Points on a hilly landscape, in no order, each with its height.
From any point a ball rolls to the lowest of the 2 points nearest to it. It stops when none of these is lower. Distance is the straight distance between rows; heights are no part of it.
k_599: [ -5   4 -10 -17  -6 -12  -3  -3  20  21  17   0 -17  13  14   1   3  11
 -12  -2  10  -1   9  -1  -2   9   2  17  17  -5  15  -7 -13   9  23  -3
  -1  -9   5  -1   4   0   9  -7  13   3   7  -7   0   9   1 -10  -1]  h=36.5
k_347: [  3  17   5   1  12   1   1  -9  -8  20 -10  14  -3   9  -5   5   2   3
  -3   7   3 -12   6   5   2 -12  -7   5  -1  -6   1  -7   2  -1   3  -7
  -8  -3   5 -10  14  -7   6   8  11   7  12 -12 -11   0  -3   5 -11]  h=22.4
k_648: [ -6  11  -1 -24  20  -5 -15 -16  -1  30   2   6  12   0 -11   2   3   3
  -1   3  -9 -15  -3   3   4 -15 -25   9 -16   4   4   1 -12 -17  -2   0
 -17  -4  17  -4   9   5  12  11   0  19   1 -11  12  -1  -9  -4  -9]  h=14.0
k_782: [ -7   0  -7   0   4 -14 -11  -8  18  12  13   9   0   9  -3  17   2  11
   3  -5  -5 -14   0 -10  -8 -17 -13   7   6  -3  -9   4  -3   9 -14   8
  -8  14 -12  -5  12   3   5   4  12  -2  12   2  16 -13  -7 -25   5]  h=44.7
k_711: [ 21   3   0   4  -8  -1  -9   4  23  -9  -1  -2  -3  -8 -23   4  16  10
  -8 -14 -10 -10  -2 -17 -11  -4 -21   7   2 -13  12  17 -12 -15 -23  10
   0 -33 -24 -17 -16   3  13   0  21 -11  -2   1  20 -14  -3  -5  18]  h=18.2
k_283: [-11  -7  11  17  10  32  15   0 -24 -14 -16   9  -2 -19   3  -3 -10   7
  -3   5  -8  -6 -17  -1 -12   8   1 -17 -25  11  -7  -3  13   3 -10  -6
  -6   9  -7   6   7   4  -1   4 -16  12   7   9   1   5   7  12   2]  h=22.7
k_585: [ -9   5  -9 -10  -7   7   6  -4  -3  19   4 -16  -8   4   8   8  -5  -2
  -2  10  21   6  12  15  -3  -1   3   1   4  -6  16 -20  -2  -9   4 -13
   2  -7   8  -3   4   0   7   0 -12  -8 -13   1 -10  19   0   6  -2]  h=35.7
k_466: [ -3   4   0   9  12   0  20  11 -12 -10 -21  -6  21  -3  -8  -3   4   2
   2  -2 -18   1  -6  13  -1   7   3  -7  -5 -11  -2   5  12  -5   6 -11
  -3  -6   2   0  -3   0  -8  -4  -3  -7   5  16 -15  10   2  21  11]  h=25.9
k_936: [-10  -7   5  -3 -10   1  -2   3 -15 -17   2 -10   2 -11   9   1  -7 -17
  12   6  -3   8 -14  -5   1  -6  -5 -13   2   7 -17  -5  16  10 -12  12
   0  29   9   8  12   4   4   2 -11  -8 -10  -8   1  -7   0  -9 -19]  h=22.9
k_205: [  6 -11   1   2  -2 -18   7  16   5 -12   0   3   5   2   7  -8   8   1
   4 -10 -21  15  -2   6   6  12  16  -2   8  -4   1  10  -3   7  14   1
   9 -13  -6   6 -17   0 -18  -9   9  -3  -1  10  -4   2   8   4   8]  h=26.0
k_615: [  2   9   6  12   0  20  -1  -8 -11   6  -6  17 -24  -4   6  -3  -9   9
  -6  19  16  -2   3  -2  -5   4   9  -1   5   7  -3 -19   0   6   3 -10
  -2  -7   4  -7  13 -10  14   8 -15   3   1  -5  -3  14   4  13   0]  h=14.3
k_338: [ -9  -1   6 -11 -14   2  -1  -5 -11  -3  10  -7 -21  -2  20   3  -7 -11
   4   6  13   8  -3   2   1  -9   4  -2  12  12  -7 -21   6   0  -6   4
   2  15  18   4  11   0   6  -2 -10 -12 -13  -9  -5   5   0 -12 -23]  h=61.6
k_751: [  7   6   5  11 -27   4   2  14  17  -4   3  -2 -14  21  23   2 -16  -7
   2  14   5  17   1  -6  -8   1  -1  -2   7 -12  13 -12  -4  -3  24   8
  14   3  -4  -3  -7  -6  -4  -1  -1 -17 -12  -1   2   1  -4  13  -6]  h=53.3
k_429: [  5   9   4   6 -19   7   3  -3   6 -13   1 -16   0  -8  -9 -11  -7  10
   0   0   8   5  -2 -12   1  22  -3  -3  -5   2  10   5  -3   5   9   3
   0  -5  -2   2   2   0   9   4  -9  -6   1  -7   6  -4   1   5   2]  h=60.2
k_892: [  9   4   2  -9 -18   0  -9  -2  16  -8   8  -4  -6 -11 -11  -9   6   5
  -1 -12  -7  -4  -9 -15 -10   0 -24   9   0  -1  12   6 -16 -11  -9  11
   3 -26 -11 -13 -15   0  18   4  13 -12  -6 -15  17  -4  -3  -7  11]  h=13.9
k_299: [ 16  -5   0  14 -14   8  -3  13  19 -24  -2  -6   0  -6 -22  -5   4  13
  -6 -17  -9  -3  -2 -16  -1  12  -1  -2   3  -2   4  25  -2   8 -10  10
   5 -13 -28  -8  -3 -10  -3   0  16  -7  -1  -1   7 -10   4   7  21]  h=18.4
k_986: [ -2  -9   5 -17   3 -11  -7   6  -7 -17  14 -10  11  -9 -16 -11   7 -16
  17 -32 -20   6 -10  12   8   5  10   8  -1  10 -23   8   7  -3  -4  15
   0   1   7  10 -13   1  -7 -15   9   0 -28 -10   3  -2  11 -12   4]  h=25.6
k_253: [ -3  -5 -11  -7   8 -20  -8   4  13   7  10  12  -1  22  -2   5   7  11
  -6 -14  -3  -7  10   0   3   1  12   8   7  -1   3  13 -20   7   0  -7
 -11  -8  -1   0   0  -3  -9 -14  14   6  13   8  -1  -6  -6 -18  -2]  h=32.1
k_635: [  9 -17  -1  17  -2  -3  -4   9  -1 -15   7  -1  15 -14   0  -9  -6  -6
   3  -3 -13   2  -6  -8   8  18  14   0  12   2 -12   7  22  26   9   8
  11  10 -13  10  -3  -7  -5  -1  -4 -14   4   4   1 -11  15   7  13]  h=45.9
k_372: [ -1   0  -2  -2 -11  -8  -4  -5  15   8  16   9 -12   8  20   6   1   2
  -8   6   5  -5   4 -10  -3   1  -4   5  13  -2  10   1 -13   8   9   5
  -6  10  -3   1   3   0   7   1  13 -10  12  -6   1  -1   2 -22 -21]  h=37.1
k_719: [ 11  -5  14  11   2   4   0  -1 -10 -14  -5  10   9 -10  -4   3  -4  -2
  10  -1 -15  -1 -14  -7  -4  -6 -17 -11 -12   3   2   8  12  -8 -11  12
  -2   1  -8  -9  -7   1   8  15   2  -7  -5 -12   6  -7   4   1   0]  h=39.8
k_95: [  0 -16  10  14   1   4  -9   2  -6 -18   3  10   7 -20  -1  -7  -8  -1
   7  -4 -14  -3 -17 -14  -3   5  -1  -9  -5  13 -10   8  24  18  -8  18
   1   8 -16  -1   0  -8   1   7  -7  -6   3  -9   9 -14   9  -2  13]  h=42.7
k_843: [  1  -8 -11  -4  -3 -11  -6  -2   5  18  14   7 -15  14  28   9  -3 -12
  -8   6  27   4  23   4  10  -1  14   8  17  -7  -7 -11   0  13  14   9
   7  21   5  10   1   3 -16  -5   4   5   2  -5  -1  -4  -3 -16 -17]  h=42.4
k_200: [ -8   7 -14 -22  12 -13   1   1  21  24  14   6  -2  27   2   9   6  10
 -11 -10   4  -8   9   6   0  -2  -2  17  11  -5   8  -3 -16   0  15 -13
  -9  -8   4   2   7   4   2 -12  21   8  13   8   0   3 -11 -11   4]  h=34.3
k_993: [ 11  -1   1   9  -4   7   6   7   0  -2  -4 -10  24  -7 -17   7   1  -8
   5  -2  -7  -4  -7   3   1   2 -18  -5  -5  -8  13   8  17 -16   2   3
  -2  -1 -13  -6 -10   6  10   7  -2 -13  -9   2   2  -8   1   6   6]  h=36.7
k_923: [-12  -7  -5 -15   6  -8 -19 -13   0   8  13   3 -10  -5 -15   3   7  -4
  11 -16   0 -11  -9   9   4  -8  12  13  13  10 -29   1  -1  15 -18  -3
  -1   5  -1   4  10  -6   4 -10  -3  -4   1   5   9  -8  -9 -23  14]  h=35.0
k_248: [-11  -6  -6  -9  11  -8 -27 -10  19  15  21  14  -5  14   1  18   1  -2
   9  -4  -4  -8  -7  -1   1 -30  -8  17  17   1 -31  -1   0   6 -11  14
   6  23 -13   6   8  -3  -3  -7   9   8   7   5  14 -12 -17 -33  14]  h=41.8
k_53: [ -9   4  -2  10  10   4  22  12 -23  -9 -13 -15  14 -14   6 -14  -3   1
   5  13   0   8   2   9 -10  14  14 -15  -9  -6   3  -7  15   6  11  -4
   0   1  14  12   1   2 -15  -7 -11  -5   7  15 -11  12  10  26   5]  h=23.8
k_588: [ 11  -6  -1   3  -3  -6 -18   2  13 -18   8   4   0   0 -26   7   9  10
  -3 -27  -2 -18   6 -14 -10  -2   6   7  -5   7  -8  26 -10   4 -37  12
 -13  -1 -15 -10  -4  -5  -5  -4  20  -7   0  -3   8 -16   7 -25   0]  h=26.2
k_596: [  5 -15   6  -9  -1 -15   3  10  -8 -18  17  -8   4  -6   5  -8   4 -25
   9 -18 -10  19  -9   8  10  -1  17   6   2   9 -13  -5  15  -2   8  21
   7   7  16  11 -11   6 -12 -15  10  -8 -29  -7   2   2   7  -9 -10]  h=21.1
k_913: [  0  -1   9  -7  -4  -8  -7  -6   7  -3  10  10  -6   1  13   2  -4   3
  -1   6  -8   3  -6  -9  -1  -3 -15   2  -3   7  11   2 -10  -6  -1   9
  -4   1   3  -7   2  -1   6   7   7  -2   2 -15  10   1  -4 -18 -15]  h=33.9
k_938: [-17 -10  -6 -17  -1 -16 -30  -3   7   3  18   9 -11  -3   6   1   6  -9
   4  -5  -3   0  -8   0   9 -17   2  12  16  11 -32   2   4  26  -7  11
   3  26  -6   9  10  -7  -6  -8  -5   8   5  -5  12 -11 -12 -27  -3]  h=38.4
k_47: [  3   3  11  -3  -6  -3   5   5  -6 -14  10  -9   8  -1   7  -9  -7 -15
  12  -5  -7  19  -7   5  13   4   1   0  -8  -1  -7  -5  16  -4  14  14
   3   6   9  10  -4   0  -1  -5   2  -2 -22  -9   8   0   5   4  -6]  h=15.7
k_214: [ -5   0  -2 -12  14  -9 -14  -7  10  14  10   2   4   4 -27  14  -1  13
   8 -16  -2 -27   0 -10 -11 -24 -14   6 -10   3 -11  11   3   0 -26  12
 -18   4  -1  -9  14   3   6   2   8   2  11  -7  17 -19  -3 -18   7]  h=46.7
k_249: [  1 -19 -15  18   1   1   9   5   1   4 -10  -2  -6  -5   9   6   8  13
  -6  18   6   5  13   2   4  12  24  -3  22   2  -1  -8   0  15   2 -19
  15   2  -8   2  -2   3 -12  -1 -13 -16  10  30 -11   6   2  19  19]  h=67.7
k_353: [ 11 -11  -7   1 -22 -15  -5   8  12   2  15   8  -4   6   8   5   9 -19
   1 -17   4   4   6   2   8   2  18   0  19   1 -11   5  -1  17   1  10
   9  16 -12   1  -7   5 -16  -3  20 -14  -6   5  -4 -14  -2 -21 -11]  h=35.1
k_177: [-11  -5  -1   1  23  14  -4  -2 -18   4  -7   1  -3   4  -5   9  -5  -1
   1  -4  14 -11   7  -3  -3 -12   5  -5  -1  10  -9   3  10   6 -20  -8
 -10  12   3   5  18 -12  -8   4  -5  19  10   4  -5  -2  -2  -2  -3]  h=21.7
k_776: [-13   9  -4 -17   2  -5  -4  -9  -8  22   3  -1 -14   5  19   5   2 -15
   2  24  22  10   3  19   3 -18   5  -1   3 -10  -5 -25  13  -8  12  -3
   1  10  24  12   6   2  -2  -2 -10   8  -7   0  -6  13  -4  -1 -23]  h=29.4
k_775: [ -7   4  11  10   5  25  14   1 -25 -11 -13  10 -18  -9   7  -7  -9   3
  -4  -1   6  -1   0  -2  -4   9   4 -10 -12  10  -3 -11   2  -1  -3 -10
  -1  -6  -1  -2   6  -4   1   2 -10  16   3  -2  -3  12   3  19   0]  h=19.0
k_804: [-12  -9   1  -9   3  -4  -5  -2 -14  -7   5 -11  12  -9  -5   7  -1  -9
  14  -8  -4  -3  -6   3   4  -5  -6  -6  -9   9  -6   5   8  -4 -13   8
 -10  17  13   7   1   7   1   2  -9  -2  -9  -4   3  -8  -2 -16  -9]  h=25.4
k_734: [-20   7   8 -10   8   7   5  -4 -15   6 -10  -6  10   1  11   1  -2 -14
   8  16  -9  17 -11  22  -5 -15  -6  -4  -7  -8  -1 -20  13 -14  10  -7
   0   6  12   9   3  -5  -6   4 -15   8  -7  13 -10  15   1  11  -4]  h=72.0
k_808: [-16   0   8  -1  25  11  -6  -9 -10  -1   0   8  -7   8  -2   5  -5   6
   4  -3   0   2  -3  -4  -3 -15   0   3  -9  10 -15  -3  -2 -10 -11  -4
 -10   6   5   8  13 -12  -5  -1  -7  33   4   8   8   8 -10  -4   6]  h=24.7
k_456: [ 14   3  -6  -9 -19 -16   3   9   0  13   4   4  -9   3   7 -11   4   2
  -1   3  10   4  13  -1   8  16  -4  -4   2 -14  23   1 -11   3  30   3
  -1 -16   6  -5 -23   7   0  -6   7  -2   2 -16  -1  -2  -4  12 -14]  h=41.4
k_174: [ 11  -2   2  20 -14   0  13   2   4  -8  -4   2  -4   5   8   5   2   9
  -9   9   5   7   9  -5   2  10   8  -3  10  -6  15   1 -10  -4  -2  -8
   0  -5  -1  -2  -8   9  -3   1   0 -10   6   6 -11   1   4  -7 -12]  h=60.1
k_105: [-11   4   9 -12  15   0   6  -3 -26   4 -14   4   3   1  15  -7   1 -20
   3  10  -1  14  -3  20  -3 -18  -2  -3 -17   2   3 -15  10 -25   6  -2
  -6  -2  26   9 -10   6 -14  -2  -9  16 -10   5  -5  16   5   3 -19]  h=72.7
k_93: [  7   1   5   6   0  -4   3   5  -8  -1   9  -9  20   2  14   0  -4 -29
  12   2  -7  20  -3  11   8  -7   9   5   7  -9  -6 -21  33  -8  22  10
  11  14   8  16  -4   4  -9  -8   1  -9 -23  10   2   3  10   6  -4]  h=8.8
k_260: [ -2  -7   1  15   9  30   6  -8 -13  -7 -18  -3  11 -15 -19  -7 -10   9
  -6  10  -5 -16 -21  -9  -8   5  -6 -17 -33  10  -3  14  25  10 -20  -2
 -10  13   1  -3  12   9   6  20 -18  13  12  -7   3  -8   6   8   1]  h=26.4
k_887: [  0   9 -10 -10  -9 -11  11   1   8  18   5  -2 -19   7   3  -7   3  13
 -10   7  17   3  14  -3   2  16   4   7  10 -12  14 -13 -12   6  17 -10
   0 -21  13  -6   0   1   5  -5   5   1   6 -12  -8  16  -1  14  -2]  h=38.8
k_733: [  4  13   3   5   3  10   7  -9   5  16  -9  10   8   1   8  -1 -12  10
 -18  26   8  -3  11  -6 -10  -2 -17  -4  -8  -2  30  -2 -14 -16   4  -3
 -18  -3   7 -11   9  -4   8  17  -6  18  13  -1  -9  11  -2   9 -22]  h=26.8
k_783: [  5 -10  -7   3   6 -14  13   4 -13   3   7  -9  10  -4  14  -7   0 -19
  11  -1   0  16   8  15   3   4  25   1   3 -11  -3 -12  23   1  18   4
   9   5  16  18 -14   6 -24 -12   0  -9  -8  12  -6   4  19   2   1]  h=15.3
k_303: [  7  11   0 -13  11   2   2   0  -2 -10 -18  -5  12 -21 -27 -24   7  10
  -8 -16  -6 -20   2  -8   2   7 -13  -3 -27   9  -2  23 -22 -11 -11  -2
 -12 -21   5 -16  -4   5  16   0  -2  12  14 -20   3  -1  -5  11   7]  h=3.3
k_71: [  1   6   2   1  24  -2   1  -5 -13   4 -12  18   6  11 -14   9   8   9
   0  -8  -4 -17   8   3  -3 -15   2   5 -12   8   0   8 -10 -15 -14 -14
 -16  -7   7 -11   1   0   0  -2   8  11  14  -1  -6  -2  -7  -6  -4]  h=18.1
k_666: [ -6  -1  -9  -6  -6   6   5   2  -2   6   4 -21  -4   1   2   2  -3  -7
   3  -7   9  14   6  17   8   5  17   6   8   1   0 -13   0  -5   2  -7
  15 -10   5   1   2  -6  -4  -3  -8  -5 -24   9  -2  16   5   9  22]  h=38.3
k_11: [  3   0  -3  21 -15   4   3   7  22   4  -4 -13   9   3   0  15  -2  -2
   5   3  -8  -2  -1   2   8   8  -2  -5  17 -16  -4   0  11  15  12   0
  13  24 -20   0   7   7  -2   5   1 -25   5  13   7 -14  -2   5  14]  h=52.7
k_161: [  2  12   1   2  -1  22  15   0 -14  -4 -21 -15  13 -13 -23  -7  -3   8
  -8   7  12  -9   1   5  -9  10  -7  -9 -14  -1  15   5  -3 -11  -8 -10
 -10  -6   9  -8   5   8  11   9 -13  -3   6  -1 -15   8  -2  15  -6]  h=29.9
k_488: [-13 -12 -10  -9  -8   3  -1  -2  -4   9   9 -14 -22  -3  20  -2  -8  -2
   1   4  18  21   3  10   4   2  27   1  12   8  -9 -18   2  15   4  -4
  20  -1   7   9   3 -11  -8 -10 -13  -4 -16   8  -1  24   6  16  20]  h=40.6
k_629: [-11   8   0   1  18  19  -8 -11  -9  17  -5  10 -16  -7  10  -3 -13   7
  -9  26  21  -7   3  -8  -7   2   3  -5   0   4   0 -15   7  15  -2  -2
  -7  12   9   5  28 -11  17  14 -20  17  13 -12  -4   9   1  15 -17]  h=19.3
k_269: [  2   5   3   4   8  -2  12   8   5  -5 -13   0   5   9   1  -1   6   4
   2  -5 -20   9  -5   9   4   2   3   1   3 -10  -1  -1  -6  -6   8 -11
   9 -18  -5  -1  -6   3  -6  -4   8   0   0  14  -1   8  -4  11  21]  h=22.2
k_8: [ -8   2   8  -3  21  -1 -15 -18  -8   7   4  17 -18  10  -2  -1   4   1
   6  -7   0   6  -6   7   7 -22   8  12   1  11 -29  -7  -4  -1  -2  -5
   2   3   9  16   3 -13  -6 -10   0  35   6   2   5  10 -10 -17   6]  h=27.6
k_321: [  7  -6   6  33 -16  21   6   2  -3 -12 -15  -6  14  -6   6   4  -6   0
 -11  28  11   3   2  -3 -13  11   5 -11   6   4  16 -12  17   1  -1 -12
   8  12  -9   0  -1   5  -2   9 -24 -21  -4  19 -17   2  16  20  -4]  h=65.0
k_969: [-22  -6   1  -4  16   7  -6  -9 -18   7  -1   2  -4  -5  22   0  -3  -9
   8  19   0  14 -14  20  -1 -15   7  -5   5   7 -16 -21  16  -1   5  -6
  17  14   5  16   6  -9  -3   0 -21   4  -7  20  -2  15  -5   3   6]  h=71.1
k_86: [ -1  12   5 -20  15  -9  -3  -5   0  10  -2   6   6  14   2   2   3  -7
  -6  -1  -7   1   5   9   9 -14 -17  11 -15   4   3  -5 -17 -25   5  -9
  -3 -14  11  -6  -5   5   5   3   6  24  -7  -9   3   3  -6  -5  -2]  h=9.5
k_772: [ -7   0   2  -8  10  -2  -1  -8  -8  -3  -5 -10  18 -11 -24  -1  -3   7
  12  -7 -10 -12  -9  -1   0   0 -11  -5 -24   1  -5  20   3  -3 -14   6
 -12   3   9  -3   3  10   8   3  -6   8   3  -6  11 -10  -3  -4   4]  h=21.4
k_431: [ 11   2   0  13   1  13  13  17   3 -28 -19  -5   1  -7 -26  -8   5  17
 -11 -11  -9  -8  -2 -18  -2  12  -2 -12  -9   0   5  26   0   2 -12  -4
   0 -19 -14  -8   1  -7  -3   0  11   1  11  -1  -7  -1   2  21  17]  h=22.8
k_28: [  0  -8  -5  -2  14 -20   1   6  -3  -7   0  11   3   9  -6  -6  11   6
   1 -15  -9   2   6   7   2   8  19   1  -1   4  -7  16 -15  -1   0  -6
  -7 -10   5   3 -14  -1 -16 -15   5   8   5   5  -6  -4   1  -5   1]  h=29.5
k_902: [  1  11  -8   0  -6  -6  -2   5  18   0   5 -10   4   1 -18  -5   2  12
 -10  -7   8  -7   9 -12  11  23   1   4  -2  -6   7  20  -9  10   5   2
  -9 -11  -9  -1   6  -2   4  -3   3   6  10  -6  10  -9  -7   6   5]  h=62.0
k_855: [ 20  -6   1  10  -7  -1 -14   8  12 -21   2   0  -3 -13 -26   1   9   8
  -3 -22 -12 -12  -4 -19  -8   0  -3   4  -4  -5  -3  23   0   1 -33  17
  -3 -18 -26 -14 -16  -6  -3   2  20  -8  -7  -5  14 -16   7  -9  20]  h=22.3
k_236: [  7   1   2  -7  -5  -2  -3   3   1 -16  -7  -1  10 -20 -22 -19   8   6
   2 -16 -17 -10 -10 -13  -4   4 -22  -2 -18   2   8  22 -16 -10 -10  10
   0 -26  -6 -14 -22   0  16   1   6  -2   1 -18   9  -5  -1   5  11]  h=8.9
k_14: [ 16  -5  -1  -2   4  -4   8   9  -6 -12   3 -13  27  -9 -19  -4   0 -16
  10 -25 -13  -7   1   2   6   7 -11  -5  -8  -2   4  16   8 -16   5   8
   0  -3  -3   3 -20  10   6  -2   3  -6 -18  -9   4 -10   9   4   3]  h=33.4
k_565: [  6  15  -5   6  -5  17  19  11   3 -11 -21 -18  14  -3 -23 -11  -2   8
 -12  -2   6  -5   3  -9   3  11  -9  -7 -12  -7  12  12   2  -5   1 -11
  -1 -15  -5  -7   7   0   8   4  -6   2   6  -2 -10   4  -6  29  11]  h=26.7
k_293: [ -7  16  -2 -10   8  -3  -5 -13  -6  31  -3   4  -3  11   7  10   2 -10
   0   6  18  -4  10  17   3 -20  -3   8   5 -14   2 -24   8  -1   9 -11
  -7  10  13   3  13  -1   0   1   3   8   7  -4 -12   6  -5  -2 -23]  h=26.3
k_673: [  5   7  13   4   1   4   2 -13   3   7  -7  17   1   4  12   2  -9   3
  -4  16 -15   2  -8  -4 -11 -15 -20  -3 -13   1  17  -5 -13 -27  -6   5
 -10  -2   5 -12  -3   3  11  17   3  11   1  -3   0  11   1  -6 -24]  h=30.4
k_685: [  4 -15  -7  14   2  -6   0   7   7 -12  -1  -5  15  -2  -5   8   3  -3
   6  -7 -14  -4  -5  -3   4   2   7  -7   9  -6 -16  11  13  21 -10  -3
   8  23 -22   4  -1   4  -7   2   0 -19   9  16  -1 -20   5  -4  16]  h=49.3
k_747: [ 14   4  -7  -3  10 -10  13   7  12   0  -9   3   6  11 -17   3  22   3
  -7 -15 -12  -6   5   8   6   5   0   6   3 -11   0  10 -17 -19  -3 -11
   0 -28  -2  -9 -17  11   1  -6  17   3  -5   5  -5  -2  -5   2  12]  h=17.9
k_128: [ -9  -4   4   0   6  12  -6   1 -22  -3  -4   1 -10  -4   6   2 -10 -10
   6   8   7  -1  -5  -5   1  -9  -5 -14  -2   7  -8  -2  19  11  -9   2
   0  15  -1   3  17  -9  -1  11 -12   4   4  -7  -6  -5   3   6 -12]  h=18.0
k_335: [  9  20   7  -5  -7  -5  -3   1  23  10   3  12  -1  20  13   4  -4   0
  -9  13  -6   0   2  -3   6  -8 -30   3  -7 -16   8   1 -10 -12  25  14
   6  -2 -13  -7  -3  -1   6   6  21  13  -3 -17  13  -2 -11   4  -3]  h=48.2
k_375: [-10  -7  -6  -7   7  -5  -9  -5  -1  15  13   7  -5   6  17   8  -2  -3
  -3  13  14  -1  13   3   2  -1   5   5  13   6   5  -1  -3   9   4   1
  -4  13   2   6   8  -3   0   2  -9   4   7   1   2  -3  -6 -13 -14]  h=40.0
k_354: [-12  12  -2   2  22  21   2 -10   2  23  -9  11   5  -1   3   2 -11  10
 -16  19   8 -10   6  -4 -15  -7  -8   0  -6   2  14  -8  -2  -7  -6  -6
 -18   9   6  -7  28 -12  10  18  -7  25  16   4  -9  13  -2  11 -16]  h=23.5
k_597: [-12   3   6 -19  26   6 -18 -15 -13   9  -6   4   6 -10 -20  -3  -2   5
   9  -1  -6 -16  -8  -1   8 -12 -10   3 -25  14 -13  11  -1 -12 -16   8
 -17   0  17   0  11   3  12   7 -10  26  -2 -13  16  -3  -8   2   1]  h=17.7
k_479: [  8  11   0 -10  14 -10   1  -6   8   1  -5  11   2  12 -11   3  13   9
  -7 -14 -11 -11   7   4   0 -10 -10   9 -10  -1   4   9 -25 -24 -10  -8
 -10 -23   5 -13  -6   5   8  -4  19  10   3  -5   2  -1   1 -11   2]  h=14.1
k_333: [  6   2   3 -20  -5 -19  -8   5  -5   6   6  11   0  -1  13 -16   2  -6
  -2   2  -6   6   0   2  11   4 -13  -1 -12   1  15   5 -17  -7  21   6
   5 -18   6  -8 -20  -2   3   1   6   8  -1 -25   2   0  -1  10  -7]  h=43.7
k_5: [-13 -13   0   6  15   3  -6  -8  -6   4   3   6  -7  -6  19   2   0   2
   6  11  -6  12 -10  10   3   1  15   5  12   9 -10 -11   0   7   5  -8
  17   1  -5   7   0  -3  -3  -2 -15  -6   1  21   3  10  -5   0  25]  h=70.0
k_2: [  9   2  -4  11 -41   0  10   9  19  -7   0 -18 -14  10  12  -6  -4  10
  -3  15  18  12   3 -14 -11  19   9  -6  12  -9  19  -8 -12   9  22  -5
  12  -2   1   1  -9   3  -5 -10  -3 -23  -2   4  -9   4   3  15 -11]  h=55.7
k_528: [ 10   7  -2   7 -39   7  16   3   8 -18  -2 -20   2  -2  -8 -10  -5  15
   3   7   9   7 -10 -18  -9  20  -5  -9   0  -3  25   2 -14  -1  14  -2
   7  -4   0  10 -17   6  11  -7 -10 -19  -1   1  -8   2   3  10  -6]  h=58.1
k_823: [ 11  -4   0  14 -28  -2   7   6   5 -12   0  -8 -13   0  15  -8  -8   2
  -4   8  18   9  12 -13   0  21  15  -8  14   1   2  -5  -4  21   3  -3
   9   3  -2   4  -1   2 -13  -5  -3 -19   0   3 -13  -3  13   2  -4]  h=57.9
k_7: [ -4  -5   2   4  10  -3  -9 -15  -9   1   2   6  -8   4  -8   2   7  -8
  13 -15  -4   7  -9   8   7 -16  19   7   9   6 -38  -7   3   5 -10  -3
   9  11   1  14   2  -1  -8  -7  -2  13  -1  12   1  -3  -8 -20  13]  h=31.3
k_490: [  0 -13  -6  22   0  22   8   4  -7  -8 -16  -4  -3  -8   5   5  -1   7
 -13  18  11  -6   3  -5  -7   9   9 -10  10  11  11  -5  13  14 -11 -20
  10   4 -14  -4   8   1  -4   9 -20 -17  12  17 -19  -3   7  16  12]  h=66.4
k_956: [ -7   3  -3  -5  12  -9  15   8 -17  -4  -3 -17  11  -2   3  -8   1 -10
   7  -3   5  13  11  13   0   7  17  -5 -11 -10  -5  -2   9  -2   9  -2
  -3  -1  23  18  -7   2 -22 -12  -8  12  -2   9  -1   7   9  12   0]  h=19.9
k_454: [  0  10  -1 -10  -1   2  12  -3 -10   8  -7  -7   7  -3  -7  -1   3  -2
   5   2   2   2  -2  15  -1   1  -5  -1  -6  -5  13  -3  -6 -17   3 -11
  -3 -15   8  -9  -3   3  14   5  -6  -4  -5  -2  -6  12  -4   8  -4]  h=33.1
k_556: [  3  11   6   6 -11  -5   0   9  19   2   3   3  -3  18  21   9  -9  -2
   0  19   0   9   6  -6   2  -2 -11  -5  -1 -17  11   4   0   1  24  15
   7  15 -16   2   5  -9  -8   6  13   2   1  -2   7  -2  -7   0 -13]  h=50.8
k_543: [  7 -15 -13  -3 -19 -15  -3   3  18  21  16  12 -14  15  28  11   8  -8
 -12  -4  12  -1  15   4   7   7  15  11  25  -8   5  -3  -6  15  20   8
  10   9  -4   3 -15  16 -18  -7  18  -8   2   5  -1  -5  -6 -20  -7]  h=39.3
k_18: [  5   5   7 -12   7 -12  -2  -1  -3  -9   6  -8  15  -6 -20  -9   5 -14
  14 -28 -23  -2  -7   6  13  -6 -11   4 -14   1 -18   3   3 -12  -2  13
   1  -8   3   0 -13   5   5  -6  11  12 -25 -19  10  -9   6   1  14]  h=29.6
k_994: [ -1  -8  -1  -3 -23  -5   2   4  -8 -13   6  -1 -20  -1  14  -5  -2  -7
   0  -3  11   7   5  -2  -7   6  13  -2  11   9  -2 -12  -5  15  -9  -1
   2   3   9  -1   1   1  -3  -6   1 -13  -3  -9 -10   2   6 -18 -17]  h=60.0
k_779: [  4   2   9  18 -23  26   5  -5  -3  -6 -10   0  -4  -4   6   7 -12   4
  -5  23  17   0  -2  -8 -18  -1 -11  -9   6   8  21 -17   2  -7  -5 -11
   1   4  -6 -13   4  -2  15  12 -18 -19  -7   3  -9   2   6   6 -14]  h=63.4
k_740: [ 12  10   2 -11   5 -17  -8   5  12   8   5  12  10   6  -2  -5   1  -4
  -4  -1 -12   0   6   0  19   5 -14   5 -11  -8   4  14 -11  -4  22   6
   4 -15 -10  -2  -9  -1  -1   2  18  18   1 -17  11 -11  -8   4   3]  h=45.8
k_781: [  3 -13  -6   4  -7 -10  -3   8  10 -12  13   5  -1   4  -5  11   9  -6
   2 -18   0  -4   3  -7  -5  -4   3  -3  11   7  -6  13 -10  11 -27   5
   1  15 -17  -2  -3   4  -8  -3  16 -15   1  10  -1 -13   2 -29  -4]  h=30.5
k_934: [  7   0   3  23 -26  14   6  -1  12  -7  -5  -1 -14  -1   5   6  -2  14
  -8  14   6  -4  -1 -13 -12   7  -2  -3  19   1  15  -5 -11   5  -7 -12
   7  -9 -12  -8   2   1  13   4  -3 -28   4   9  -9   2   2   0  -1]  h=61.8
k_529: [-13  -5  -8  10  10  13  -2  -3   8  11  -4  -5  -5  -2   0  10  -1   9
   0   9   7   2   3   8   2   2  17  11  16   3  -1  -7  -2   7  -3 -17
  12   1 -11   0  11  -6  -4   2 -13 -13   6  26   0   8  -7  11  28]  h=69.0

Where does a ball stop that starts at each point below?
k_248 -> k_128
k_685 -> k_93
k_375 -> k_615
k_11 -> k_93
k_556 -> k_269
k_734 -> k_2
k_488 -> k_299

Call two points neighbours if one is among the 2 nearest of the other. Go from one point of each pair to the other, from neighbour to neighbour, staying as low as possible. Name the highest point that can't be avoided.
k_303 / k_86 -> k_772
k_269 / k_93 -> k_466
k_615 / k_86 -> k_260
k_128 / k_269 -> k_804
k_299 / k_86 -> k_855
